Each row is a point on a tangle of strands that fork, close into loops and nearly touch. The rows are in no order.
(in the rows, 128 means zero)
Points whose rows are less than 130 apart are linked; no others are. Some points are linked to none.
j469: [136 121 147 162 114 118 149  78  89 132 116 139 100 129 132  83 115  80
 139 134 138 106 124 141  76 136 109 138 141 143 137  94  95 158 122 146
 119 149 143 202 168 179  90 127 150 107 102  80 114]
j701: [136 110  94 113 108  75 167 134 168 146  96 183 137 131 143 133 114 223
 139 158 112 120 125 196 154  83 143 163 148  74 114 136 127  91 122 123
 182 153 170 153 116 147 189 106 127  72 114 165 155]
j89: [ 78  93  85 165 123 115 135 111 187 167 119 134 122 116 140 113  69 214
 126 141 108 114 118 157 140  98 120 140 161 116 114 132 117 109  93 168
 168 210 169 142 125 109 134 180 152  62 147  97 161]
j574: [117 161  78  54 194  93  92 111 165 178  67 116 136 120 138 159 142 138
 163 142 114 139 137 140 113 159  95  91  43 130 108 165 112 128 108 117
  85 100 128 103 131 115  80 187  81 200 189 165 137]
j448: [162 168 136  94 136 128 127 118  72 115 101 121 125 117 118 137 188  66
 153 118 142 163 155 148  99 148 118 100 120 173 125 130 114 107 134  82
  93  54  96 142 148 177 116 114 111 177 135 167  97]
j890: [100 150 132 102 157 129 106 109 119 174 136 100 124 137 135 122 151  76
 149  95 110 148 117 127 108 171  99 106  75 151 112 162  84 167 122 137
  81  86  74 128 123 105  78 140 111 183 171 114 128]
j583: [108 102 107 179  69 148 160 142 135 135 117 169 114 126 127 119 108 221
 100 132 141 153 126 172 195  75 145 148 203  96 110 123 135  55 109 117
 209 190 158 140 132 119 220 153 172  26 126 137 151]
j265: [140 127 113 101 137 112 130 148 131 116 111 139 146 113 129 143 134 156
 137 144 133 132 149 132 133 123 143 122 111 106 136 122 145 121 130 120
 137 112 150 100 121 135 140 129 106 135 121 147 129]
j631: [113 125 131 141 155 172 127 112  91 130 139 112 127  83 137 125 155  93
 137  68 144 165 148 148 120 122  97 114 180 204 122 157 117 110 120 108
 149 107  71 129 145  94 136 152 132 126 130 112 124]
j972: [ 63 127  90 146  87 124 148 132 193 209 155 120  91 160 124  96  51 183
 141 117  88 109  85 157 138 116 120 111 128  89  86 176  96 121  64 182
 134 189 132 148 101  97 132 158 139  71 186 109 160]
j823: [152 142 162 146 130 118 146 106  73 111 141 122 122 145 131 108 144  38
 136 121 140 104 117 117  85 159 109 131 110 159 140 111 101 182 139 131
  92 107 116 195 144 173  79  87 130 150  90  97 107]
j400: [ 75 108  70 126 152 118 125  99 178 190 114 127 131 116 146 121 100 178
 147 102 101 125 121 166 123 121  96 108 125 134 100 159  97 119  85 151
 150 164 123 134 136  87  93 194 122 113 168 124 158]
j347: [165 141 192 141  78 141 117 152  90  73 177 102 121 162 103 115 144  68
 115 153 152  95 116  77 130 151 153 136  88 103 152  94 149 172 165 126
  96 107 122 139 108 164 120  59 148 150  83 115  99]
j520: [162 152 181 158  87 164 137 136  60  98 163  91 100 144 104 106 157  41
 122 129 157 118 122 105 101 152 135 121 125 149 126  92 129 129 147 113
  91  97 103 161 138 200 110  86 151 154  92 105 108]
j721: [150 153 138 101 109 153 145 143  78 129 153 115 136 138 119 137 181  71
 147  74 129 178 135 168 126 126 123 105 146 158 112 154 124  96 134  82
 140  51  71 125 125 131 146 102 114 162 139 167 119]
j845: [112 110 108  94 181 115  87 133 177 120 105 109 159  98 142 161 118 170
 120 156 133 108 158  83 140 137 135 121  91 127 151 131 148 149 142 141
 120 137 167  67 117  97 108 172 102 161 132 129 141]
j950: [153 118 113 109 186 103 116  93 137  84  46 164 140  69 149 150 141 148
 116 182 154 112 177 119  77 134 120 144 156 164 164  87 152 120 151 112
 138 144 173 122 176 156 103 159 119 129  99 131 117]
j329: [128 139 130 120 110  75 128 142 188 150 145 126 135 164 120 111  80 140
 141 177  81  81  89 108 137 138 146 141  63  56 113 133 112 179 120 169
  93 135 165 136  77 140 112  95 119 141 128 125 129]
j978: [127 104 127 131 163 167 132 150 130  96 122 136 172  97 139 156 150 165
 111 103 151 170 159 125 174  90 124 130 172 168 147 134 159  95 144  94
 186 142 125  80 125  53 176 146 128 107 115 144 137]
j279: [141 117 148 155 132 148 143  98  74 117 142 126 118 110 132 111 142  72
 139  91 151 132 130 141  96 132 106 126 172 181 130 123 102 143 130 111
 142 115  86 180 157 134 110 125 145 132  87  99 122]
j768: [149 130 184 141  98 135 123 145 100 106 180  99 123 166 108 102 131  51
 121 125 136  93  88  78 126 165 143 130  90 117 140 113 129 199 152 154
  84 106 101 141 116 132  95  72 139 156  91  97 103]
j918: [133  88 114 140 184  95 143  81 120 104  77 171 128  82 154 133 138 133
 134 135 140 138 161 156  93 118  96 151 186 186 153 114 107 134 131 115
 176 145 140 181 174 119 101 151 122 118  76 117 116]
j540: [110 108 106 123 181 159  98 128 126  99 101 124 155  70 149 158 151 157
 118  93 164 172 170 116 160 118 119 115 169 194 151 139 165 102 131 100
 172 129 111  73 130  58 147 173 120 138 117 142 126]
j428: [139 130 114 109 136  75 161 131 146 165 140 149 149 160 131 124 128 118
 149 111  80 121 101 179 126 119 113 144  86  92 111 168  87 162 131 137
 118 107 118 181 110 121 119  83 105 132 122 157 136]
j235: [ 96 133 122 114 121 138  96 157 179 130 140 104 140 130 126 150  96 176
 128 136 116 116 127  80 169 137 132 112  92  91 130 141 151 136 118 156
 119 142 152  58  88  79 129 147 124 136 154 131 143]
j795: [114  82 136 148 134 159 133 149 152 111 215 160 155 167 144 150  99 148
 108  58 103 129  84 141 194  72 141 162 176 123 139 168 115 181 150 145
 189 144  70 106  97   5 185  92 126 103 107 118 150]
j15: [131 135 154 129  68 160 124 174 132 106 205 111 129 184  96 123 121 112
 118 118 122 116  92 109 176 132 161 135 109  80 117 135 142 147 146 140
 120 101 108  96  77  95 170  78 141 126 124 140 120]
j657: [151 132 159 159 137  97 155  83  78 119 117 137 113 145 138 108 133  63
 137 123 136 102 115 147  78 150 102 153 132 162 142  99  78 174 138 136
 112 132 124 225 171 167  77  94 145 134  75 100 113]
j219: [133 139  88  87 176  94 100  98 153 134  37 153 139  89 146 151 139 158
 142 180 134 132 149 145  91 141 121 114 120 147 131 113 149  92 119 124
 116 127 163 103 171 157  99 174 108 144 140 159 135]
j285: [122  96 153 123 165 130 123 125 135 117 209 143 161 164 142 135 112 104
 125  70  98  95  88 118 158 114 123 164 120 120 142 171 101 213 159 146
 153 110  66 141 101  35 133  73 109 149  97 110 129]
j788: [108 154 111 113 103 134 129 148 149 168 140 104 119 142 115 121 122 148
 140 125 120 126 116 122 133 127 136  96 108  99 103 139 128 110  97 128
 116 116 134 102 105 131 133 141 125 126 169 143 142]
j411: [126 144 151 159 135 153 135  88  56 127 123 112  92  95 131 110 150  52
 140  98 152 150 143 137  87 148  84 110 167 205 134 124  94 115 107 118
 115 112  89 186 167 160  84 154 152 129 120  88 117]
j280: [130 104 149 155  87 175 142 178 109  76 150 159 143 140 119 152 128 177
  91 118 156 168 133 123 218  82 153 155 177 102 149 130 181 104 155  97
 178 148 111  90 101  62 228 106 148  75 105 150 127]
j517: [129 147 116  91 190  97 108  88 147 151  69 126 115 107 147 135 133 108
 138 155 127 119 138 112  66 171 107 114  71 147 138 123 120 155 127 136
  76 110 153 131 155 156  49 160 100 178 148 115 123]
j581: [ 91  75  92 144 178 144 137 121 166 143 130 153 161  95 160 144 126 190
 113  67 122 152 132 173 164  74 103 151 204 178 133 158 115  99 122 133
 224 170 103 126 134  32 147 169 123 102 112 133 162]
j262: [127 118  88 104 164  93 112 104 169 132  47 158 135  82 144 146 121 195
 128 191 138 115 158 140 108 127 136 139 130 130 137 111 158  95 130 129
 139 172 195 107 157 149 114 176 112 112 129 146 144]
j603: [110 134  83 115 108  90 164 134 164 181 121 140 125 154 130 105 109 166
 155 113  80 129 110 193 133 100 115 121 122  88  83 158  89 105  90 133
 143 137 128 154 114 138 140 127 123 101 169 162 144]
j359: [154 142 151 170  88 123 149  97  88 110 102 134  96 123 124  97 130 109
 130 160 157 104 135 145  88 137 129 144 162 135 133  77 118 113 129 133
 122 156 159 192 160 208 111 118 154  91  93  93 123]
j880: [146 157 129 171  87 132 143 107  93 125  81 123  85 107 107  97 129 111
 126 168 152 126 141 137  90 143 135 121 159 138 115  77 130  65 110 131
 116 160 160 151 176 224 121 152 163  95 134 111 126]
j124: [141 109 161 133 165 130 134 110  98 119 160 122 145 137 144 128 134  69
 126  91 125 116 124 116 111 142 106 135 120 163 143 135 110 195 160 132
 125  95  88 152 130 111 100 114 115 164  97  95 114]
j836: [161 152 136  97 137 120 134 126  81 118 136 117 137 132 114 129 185  50
 156  95 122 170 133 155 106 137 113 120 116 168 121 136 101 120 141  82
 111  49  77 152 129 147 125  86 113 180 120 161 113]
j648: [130 107 150 127 150 164 124 139 106 118 186 119 148 130 132 135 136  83
 119  49 129 140 116 128 137 118 116 137 156 168 134 165 120 164 144 128
 151  99  57 129 125  61 137 100 122 139 122 107 129]
j490: [172 139 112 105 136  96 145 127 128  90  68 169 125 111 130 138 153 155
 134 195 139 125 159 139  98 128 159 147 137 112 142 101 156  91 146 110
 131 126 176 123 154 189 143 122 113 120 119 168 124]
j689: [137 112 146 116 155 103 106 115 149 102 112 127 135 115 137 131 106 134
 118 180 132  90 141  79 105 157 133 142 103 109 153  95 143 180 141 152
 102 145 170 119 139 146  88 129 123 137 103  98 120]
j207: [100 127  72 108 147  81 147 119 177 193 105 149 141 134 138 119 104 178
 156 123  89 122 107 167 130 112 108 115 102 100 100 173  93 114  87 151
 130 146 138 134 126 110 112 159 110 118 170 143 160]
j898: [101  71 118 145 151 152 146 135 152 124 169 159 164 131 150 144 117 170
 113  70 114 143 110 171 186  74 121 154 189 146 137 168 115 140 139 127
 205 156  81 122 118  21 167 129 130 104 108 128 156]
j934: [159 145 128 121  99 106 133 115 139 110  73 154 116 113 118 135 120 174
 120 210 132 125 152 130 102 136 159 139 124  98 125  87 175  68 139 126
 125 153 191 108 144 214 161 129 124 108 132 157 136]
j420: [140 148 178 120 108 147 113 150 103 111 190  78 132 161 113 116 137  38
 124 105 126 110 103  89 127 159 140 115  95 131 134 135 124 181 147 141
  73  79  77 126  97 121 107  82 128 181 118 112 115]
j592: [114 134 111 125 105 128 118 144 170 128 102 123 125 114 125 127  91 210
 108 178 125 117 152  96 164 128 164 126 121  83 129 110 181  89 125 142
 133 175 196  73 108 142 164 158 137  88 149 135 144]
j677: [148  94 162 170  73 167 134 166  97  72 143 156 139 139 118 145 115 179
  82 150 162 142 137  99 212  93 165 169 168  85 155  98 171 118 155 108
 170 170 149 102 103 102 207 110 161  75  82 134 119]
j993: [159 152 135 101 137  76 140 136 122 138 136 117 141 177 114 112 153  69
 140 135 102 120  95 132 109 144 138 132  53 103 116 129 102 169 142 130
  73  66 119 167 122 170  94  66 106 171 121 159 112]
j335: [128 163  87  62 172  78 116 124 152 160  74 136 132 136 128 141 141 137
 161 156  94 135 128 161 107 134 117 105  58 107 104 152 112 117 116 120
  84  87 144 126 134 151 103 142  98 179 181 184 119]
j177: [139 167 142 100 105 176 131 144  90 150 175  91 129 146 109 134 179  69
 137  58 119 185 122 157 136 111 132  97 135 157 102 176 120  94 126  86
 126  48  39 102 112 116 150  98 112 170 169 166 124]
j964: [125 146  75  61 209 113  78  98 157 161  50 125 137  93 152 165 159 139
 153 138 122 150 148 152 112 141  84  94  82 168 114 162 126 110 112 105
 104  88 123 112 155 116  79 195  83 199 173 169 124]
j450: [127 117 151 152 110 175 144 148 106 113 211 131 139 160 129 129 135  96
 119  50 129 147  94 156 159 100 132 138 159 149 122 155 116 149 147 124
 161 111  55 141 120  71 166  83 135 119 105 117 134]
j357: [106 113 137 153 163 196  89 139 104 107 123  97 146  76 134 157 132 130
 100  79 169 168 164  83 155 122 118 113 172 207 148 120 174 111 136 115
 152 149 115  53 135  75 150 174 139 131 124 102 128]
j732: [136 147 143 125 139 137 106 126 107  97 102 112 127 100 132 133 136 106
 122 149 165 119 161  80 100 152 133 117 122 149 153  97 155 139 140 113
  95 111 155 100 146 162 101 147 131 147 123 114 114]
j617: [122 123 141 114 164 127 127 113 119 138 143 118 151 122 148 133 136  83
 140  85 113 132 116 125 108 148 104 125 107 164 126 153 104 170 138 136
 118  88  88 138 125  94  96 122 102 176 130 107 122]
j936: [137  89 164 177 100 163 113 156 103  65 147 153 140 120 128 133  99 163
  77 152 154 129 132  67 195 108 158 170 162  96 176  87 186 152 152 124
 150 181 161  94 104  95 173 117 162  93  72 100 126]
j775: [138 153 140 115 110 109 124 139 136 117 126 110 121 152 105 119 130 110
 127 160 122 111 126  97 121 156 151 121  85  90 122 111 147 140 142 134
  80 105 153 115 115 183 121 102 124 151 139 137 115]
j372: [158 154 154 122 147 114 126 112  71 112 102 119 117 132 128 111 169  45
 141 141 150 133 140 122  77 169 113 120 113 163 136 106 116 144 146 107
  74  82 123 173 167 201  70 108 123 173 112 120 107]
j817: [128 161  99 146  59 138 134 128 138 164  94 120  83 119  99 109 113 194
 140 164 138 144 139 149 115 131 152 109 138  98  85 111 155  16  84 124
 129 167 177 113 141 208 172 173 153  81 184 143 139]
j893: [126 127 111 114 113 128 127 164 163 115 123 139 142 128 127 144 122 191
 123 149 129 130 145 118 158 119 160 122 125  85 127 129 154 104 134 115
 147 134 158  81 106 119 173 133 121 100 135 165 138]
j544: [ 90 150 105 131  69 141 154 140 164 199 185 110  97 170 114 109  98 142
 143  90  94 138  82 165 143 111 126 102 124  97  83 182  97 112  86 162
 119 137  94 127  99 108 146 124 135 102 198 136 144]
j533: [142 119 126  91 202 111  99 103 144  83  54 144 138  73 156 162 150 127
 120 172 160 115 177  85  83 153 119 125 133 163 166 100 166 139 153 115
 111 124 169  98 174 147  79 163 101 160 101 133 118]
j535: [143 160 173 127  85 193 109 154  66 107 175  56 111 132  88 127 169  57
 128 107 154 167 139  89 124 150 151  91 124 149 128 121 157 103 136 111
  93  74  73  81 110 163 144 111 135 171 153 130 103]
j214: [ 99  95 115 155 164 153 130 102 115 134 122 125 140  79 150 126 131 140
 126  79 146 152 149 153 130 108  97 124 196 202 137 141 119 108 114 113
 187 146 100 137 157  79 131 178 133 114 120 101 140]
j87: [134 100 153 125 161 142 117 127 116 107 181 134 164 147 147 140 126  98
 122  67 127 110 117 107 141 111 127 154 136 147 145 149 115 191 166 129
 151 119  79 131 119  58 131  97 110 141  94  99 129]
j949: [120 119 112 101 177  91  99 111 173 120  82 124 142  97 150 146  99 169
 122 182 126  92 142  90 114 156 127 134  95 104 155 106 141 156 147 142
 104 144 177 101 131 136  78 160 108 150 129 115 133]
j940: [ 75 108 101 175  94 161 113 153 158 149 119 126 123 109 123 129  78 214
  84 143 141 130 131 103 181 113 144 133 163 110 119 103 166  87  94 149
 155 222 176  71 107 101 169 175 177  60 146  99 150]
j412: [ 73 134  94 114 147 140 111 108 156 201 115  97 121 112 147 136 109 159
 147  97 108 138 127 153 128 129  93  93 100 151  99 179  92 116  87 155
 134 142 107 115 125  79  91 196 107 142 197 117 158]
j842: [ 79  94 134 166 109 137 112 122 160 138 152 115 116 134 130 118  60 168
  86 144 123  94 110  79 148 124 123 140 148 111 138 109 135 162 101 181
 142 209 167 116 106  85 123 162 166  92 135  58 131]
j67: [136  92 113 110 202  95 127  95 148 104  58 167 146  77 156 143 127 164
 132 164 142 120 165 131  99 116 114 148 162 160 164 106 141 133 137 119
 161 148 168 148 169 126 104 158 103 131  84 126 129]
j843: [119 102 141 166  93 178 142 152 126 122 213 159 137 171 129 137 108 140
 106  51 114 141  89 168 190  73 137 151 188 123 117 162 108 154 151 129
 185 142  61 129 113  45 190  90 147  81 105 113 147]
j575: [124 150 129 109 171 140 108  84  89 163 110 106 119 113 132 114 166  45
 148  86 113 160 128 142  88 168  90 114 104 189 123 155  84 141 119 113
  81  71  69 156 143 133  78 149 104 185 159 114 125]
j699: [146 154 118 109 160  89 126 103 124 145  78 132 114 130 133 117 143  88
 143 170 119 125 131 131  66 164 121 119  87 130 126 111 107 124 121 127
  70 108 161 152 153 194  73 128 109 150 145 137 115]
j443: [161 170 149  88 135 109 114 145 112 104 116 102 138 147 105 138 181  63
 138 148 122 145 130 102 110 160 141 109  59 120 133 118 140 151 152  96
  63  53 119 120 115 171 105  83  92 209 141 167 111]
j830: [171 141 116  97 161  79 140 111 108 108  66 180 145 117 144 141 170  94
 153 156 124 136 140 158  81 130 127 148 117 143 138 106 118 127 149  98
 114  93 150 157 153 174 109  93 102 153  98 167 104]
j257: [144 160  96  86 169  68 128 110 144 159  63 150 124 138 133 127 141 124
 152 178 102 117 127 153  80 137 129 124  74 112 103 127 116 119 119 124
  77 109 164 150 145 183  97 127 101 156 164 172 120]
j171: [ 91 141 106 107 143 123 114 127 166 167 130 106 131 128 133 136 121 147
 149 111 111 126 120 127 127 143 114 101  89 122 113 157 109 137 101 148
 113 123 115  98 110 104 106 167 110 144 179 126 143]
j283: [145 147 123 130 101 110 124 131 145 123  99 128 108 115 116 133 116 181
 123 195 132 109 136 107 124 140 158 130 106  81 135 109 162  87 133 137
 112 149 188  98 126 181 147 140 123 101 141 137 128]
j772: [114  92 141 164 134 112 143  83 112 133 119 143 120 108 145  98 110 117
 119 132 139  97 133 121  91 134  97 142 150 147 147 102 104 152 125 145
 148 164 143 191 158 136  83 148 155  97  98  70 128]
j305: [ 94  64  95 150 182 144 125  95 150 152 130 130 150  80 166 131 125 159
 118  79 125 136 129 151 137 108  94 133 181 187 129 147 109 123 114 139
 202 169 115 147 151  55 122 185 119 113 117  97 150]
j902: [175 125 130 128  93 128 176 144  95 105 139 174 142 151 130 139 154 127
 139 100 130 138 123 199 152  80 136 160 160 111 126 134 109 124 159 101
 186 107 107 189 132 133 182  51 132  93  66 170 118]
j806: [147 138 136 140 158 143 131  85  73 143 106 123 105  95 140 113 168  40
 156  93 135 162 133 156  82 154  86 114 141 212 123 145  90 123 107 108
 107  82  70 183 156 160  81 145 127 164 128 113 117]
j178: [163 154 181 128  99 183 113 162  66  79 180  77 130 144 105 131 174  43
 117  97 157 150 136  82 137 156 148 104 129 151 145 128 165 135 160 105
 103  66  71  95 102 139 150  78 130 175 116 135  95]
j281: [149 137 169 151 131 158 121 136  76  72 128 116 116 109 117 131 150  84
 114 134 182 130 167  91 112 144 134 118 155 158 157  86 153 122 156 102
 121 121 138 125 151 165 122 126 144 130  92 108 101]
j173: [110  63 152 171 149 139 124 108 111  91 141 130 134 109 144 121  93 130
  91 131 150 105 133  83 138 118 116 161 164 142 169  90 148 181 135 133
 162 192 145 141 139  94 118 153 168 107  78  63 122]
j496: [117 114 153 138 138 115  85 126 160  98 139 112 128 130 128 128  85 122
 109 184 131  75 123  35 119 160 147 149  82 102 172  87 159 194 135 173
  90 154 182  98 104 128  91 136 143 138 108  83 107]
j392: [126 108 125 149 117 174 142 168 122  94 135 146 144 114 119 155 135 176
 103 106 146 164 139 130 185  84 141 135 190 135 143 123 159  94 143  98
 183 150 125  84 116  79 199 129 148  83 108 147 141]
j226: [126 167 149 118  85 203 117 149  92 139 178  82 116 129 100 141 176  88
 129  74 144 175 136 115 140 131 137  82 128 162 113 153 144  80 127  96
 114  71  61  74 105 132 163 124 129 155 180 157 120]
j974: [ 68 129  91 151 107 128 142 111 166 199 136 121  97 146 137  92  70 166
 150 101  99 120 112 170 127 118  99 104 132 115  92 169  94 119  70 171
 136 176 119 145 126 106 119 174 144  90 188  98 158]
j352: [127  94 101 114 153  76 146 134 174 125  99 186 151 113 156 128 102 228
 130 168 106 120 140 168 155  94 146 168 144  86 138 122 135 117 128 134
 183 173 177 149 126 120 154 126 116  76  93 139 148]
j41: [168 152 129  74 160  71 130 142 113 113 107 134 147 163 120 139 155  76
 140 146 108 125 121 126 103 152 141 126  53 109 129 126 119 159 163 110
  65  62 141 139 117 165  96  73  83 194 120 178 105]
j388: [132  89 134 147 167 111 142  93 121 105 112 153 140  98 154 117 116 131
 128 119 135 112 137 136  98 120 105 142 163 159 154 110 104 154 138 124
 171 156 131 185 162 116 101 138 138 115  71  88 122]
j816: [136 124 110 103 149 100 141 148 143 144 140 148 155 140 137 145 136 121
 146  94  96 137 117 164 140 104 114 132 104 109 121 163  98 151 137 128
 142  95  97 153 114  95 128 101  90 149 121 166 139]
j756: [108 133 144 126  83 148 107 169 158 120 189 107 128 153 105 136 108 137
 113 128 113 122  99  76 173 128 157 120 114  87 124 134 149 136 124 154
 110 120 125  67  81  84 155 126 143 117 145 125 134]
j330: [ 75 139  99 139  91 121 137 139 206 195 197 118 104 190 121 107  65 150
 133 102  76 112  70 152 145 124 122 122 106  80  77 180  92 133  82 184
 115 157 104 118  91  77 128 147 139 100 188 111 158]
j956: [ 87 121  94  98 166 125  79 144 196 142 120 108 154 108 143 161 102 190
 130 147 119 109 147  67 154 142 131 112  82 114 131 149 155 139 126 154
 123 159 157  53 103  74 106 177 111 149 153 126 144]
j477: [119 167 110 171  57 158 140 115  99 161 104 103  66 113  97  97 133 151
 141 146 142 146 146 147  99 121 128  95 168 124  93  97 137  15  70 118
 120 159 154 139 151 214 150 167 163  82 180 131 125]
j72: [120 114 113 176  46 147 173 143 130 145 143 162  99 145 126 101 101 201
 115 111 126 145 107 194 170  78 139 148 191  88 102 128 118  67 107 121
 189 184 143 167 121 135 211 122 172  28 118 135 148]
j260: [133 102 100 102 153  72 125 127 181 114  69 171 145 103 153 141 111 225
 121 196 123 102 151 139 134 107 152 157 133  83 144 115 159 114 148 135
 155 169 195 118 127 145 151 135 108 104 111 152 149]
j848: [165 152 184 153  72 146 131 156  63  86 163  88  96 167  80 103 166  57
 118 160 158 104 118  95 113 164 151 114 105 121 137  86 146 127 155 125
  77  93 109 136 128 211 116  63 150 163 103 122  94]
j210: [ 95 133 134 182  81 156 151  99 100 187 165 109  78 149 116  77 118  72
 138  85 132 118 102 148  96 139 100 109 149 148 106 136  81 135  85 162
 107 166 100 186 149 136  88 142 164  98 159  63 137]
j773: [157 147 121  95 144  95 139 125 117 114  98 143 140 130 133 135 164 124
 144 140 134 134 139 144 102 127 132 121 123 129 135 129 127 124 141 106
 123  86 132 146 140 154 115 109 108 145 120 164 124]
j584: [155 123 153 146 105 102 149 133 116 111 143 138 131 149 128 108 113 111
 126 145 132  99 121 117 123 124 139 146 119  97 138 100 126 172 144 136
 127 134 145 163 134 153 128  94 145 112  83 115 115]
j467: [124 130 126 122  86 102 131 163 181 127 169 138 129 170 118 120  84 158
 129 155  96  90  92 114 155 124 148 147  88  47 120 138 132 162 126 153
 119 134 144 126  85 107 137  95 130 113 128 130 134]
j904: [ 94  99  95  89 171 136 120 152 199 155 161 136 175 133 150 175 125 200
 135  75  94 129 120 158 189 106 111 128 119 119 119 191 117 132 141 143
 167 133  92  74  93  12 151 157  85 153 168 156 170]
j511: [ 92 104 113 177  88 156 146 150 146 126 128 147 124 129 119 118  93 208
  92 139 141 134 123 135 183  91 143 151 181  99 127 108 144  91 106 135
 176 204 157 116 119 100 192 161 171  46 127 119 143]
j947: [135 157 119 141  65 144 117 142 127 143  99 105  92 124  99 123 118 190
 121 182 138 131 142 112 126 132 168 113 128  91 102  98 170  43 111 125
 122 159 184  84 130 195 175 151 145  84 174 151 123]
j59: [136 146 104  84 186 107  97  99 142 131  63 131 133  92 142 152 147 126
 142 155 130 130 151 125  87 149 110 109  96 155 133 129 131 129 118 115
 101  98 139 109 152 147  81 164 100 168 144 152 129]
j983: [136 148 111  93 155  78 133 134 154 169 135 132 133 160 130 121 120  98
 146 131  82 123  94 141 124 149 126 123  48  90 107 158  90 161 117 139
  78  95 131 159 108 143  86  99  98 163 155 154 128]
j114: [145 138 153  89 171 127  93 126 114  87  81 113 128  87 129 148 151 111
 124 171 168 120 168  66  88 168 134 116 106 143 168  93 159 145 156 106
  90 108 158  72 149 157  94 140 110 166 114 127 104]
j981: [111 156 101 137  64 132 147 130 133 184 143  99  92 155  96 100 120 140
 149 135 117 143 108 151 131 123 133  98 110  89  84 140 125  71  82 134
 115 134 135 134 118 177 149 126 140 102 192 144 130]
j142: [186 148 113  87 154  76 148 107 121 109  51 188 139 120 121 150 173 118
 137 189 131 128 156 166  70 132 148 155 126 132 135 103 130  94 147 107
 106 106 170 153 164 205 112  93  94 143  97 197 116]
j339: [161 170 148  97  98 128 121 159  98 109 132  93 118 148  87 133 180  79
 133 155 142 148 134  93 116 156 147  92  89 111 126 112 148 108 139  91
  70  58 124  94 117 195 124  88 114 181 147 168  96]
j118: [130  88 137 134 133 129 143 139 158 135 205 160 155 167 153 135 107 140
 115  65  99 116  87 148 172  94 127 162 144 106 136 166  92 194 145 150
 175 130  83 136 102  36 148  94 119 115  96 113 136]
j853: [154 138 180 160 125 173 126 130  52  77 146  93 112 115 113 125 163  52
 126 122 170 137 149 102 104 146 120 118 153 182 142  99 142 122 146 108
 113 100 100 147 155 168 122 101 148 149  89 105 103]
j623: [136 131 156 137  49 136 132 175 159 118 208 118 116 199 105 117 103 135
 116 145  91  91  77 107 176 125 170 142 105  49 116 137 129 159 117 166
 122 124 130 123  70 102 165  73 153 109 125 130 129]
j137: [158 166 135 105 102 145 124 141  80 115 109  89 108 130  98 129 194  76
 136 139 147 173 157 126 110 141 148  94 117 148 121 115 147  66 135  78
  94  60 111 105 129 198 137 115 120 165 160 177 101]
j868: [ 69 100 128 173 101 150 107 141 169 138 136 129 112 130 131 120  67 188
  90 165 125 104 119  82 172 111 141 151 145 101 133  94 154 131 112 172
 141 223 184  88  97  88 157 167 174  75 130  82 146]
j726: [117 126 149 126 120  86  97 138 180 129 143 118 126 157 119 114  76 115
 120 189  98  66 105  56 126 166 133 141  64  75 140 108 126 197 118 183
  80 142 172 114  98 128  92 117 140 138 131  88 120]
j552: [134 117  94 140  76 109 171 125 140 149 105 167 113 134 125 117 111 207
 132 133 121 130 120 195 150  87 146 144 169  90 100 135 119  63 113 107
 181 166 157 162 130 156 190 117 141  58 126 159 142]
j835: [165 136 111  86 155  86 150 136 142 112 115 162 166 144 133 157 157 127
 140 122 105 137 128 161 131 120 131 125  90 110 130 147 112 138 152 101
 129  77 128 139 120 122 130  83  86 160 121 180 121]
j582: [108 154 102 132  65 125 163 147 162 187 164 118 104 165 100 103 108 162
 144 114  96 134  97 177 136 114 130 109 125  76  79 163 102  76  83 135
 123 133 120 139 105 147 155 117 135  96 188 155 144]
j209: [124 134 146 139 147 155 134 111  79 123 158 108 135 115 141 124 155  61
 135  61 138 147 130 150 118 122  99 124 174 188 111 169 105 148 129 112
 145 101  50 159 147  96 129 121 125 149 123 106 122]
j610: [147 143 180 117 123 167 108 149  80 103 188  81 135 137 110 136 166  28
 127  90 142 132 125  89 128 156 146 120 112 159 127 134 146 166 156 106
  99  65  54 110 111 122 122  75 117 181 115 120 100]
j69: [ 87  78 141 191 139 148 117 114 131 119 154 120 131 114 136 118  71 136
  89 123 141 104 124  76 142 117 112 155 159 129 152  90 132 171 118 157
 147 210 157 120 128  77 121 158 177  95 104  52 133]
j577: [139 167 131 164  72 151 144 120  79 129  87 113  74 103  98 108 150 125
 129 160 161 149 148 134 103 137 138 110 168 144 111  84 146  22 105 113
 120 146 160 142 174 228 146 160 160 100 162 133 116]
j562: [146  79 177 176 129 159 119 141  97  71 165 148 134 134 131 130 101 124
  81 131 158 114 132  81 168 111 142 167 170 122 170  87 159 187 159 131
 154 176 138 132 123  90 151 115 161 108  63  80 119]

How many points has the smallest loop of links through each point below? Write 0 if it is on no loop.
j59 | 7
j496 | 12
j893 | 9
j209 | 10
j87 | 7
j412 | 8

A piece is all that can be reached along the links. How many separate loops has the piece of each point below (a circle has one, a figure eight two, a Y none), and how many tips (points with one link)?
j448 | loops 2, tips 1
j648 | loops 3, tips 0
j517 | loops 1, tips 1
j412 | loops 2, tips 0
j467 | loops 1, tips 0
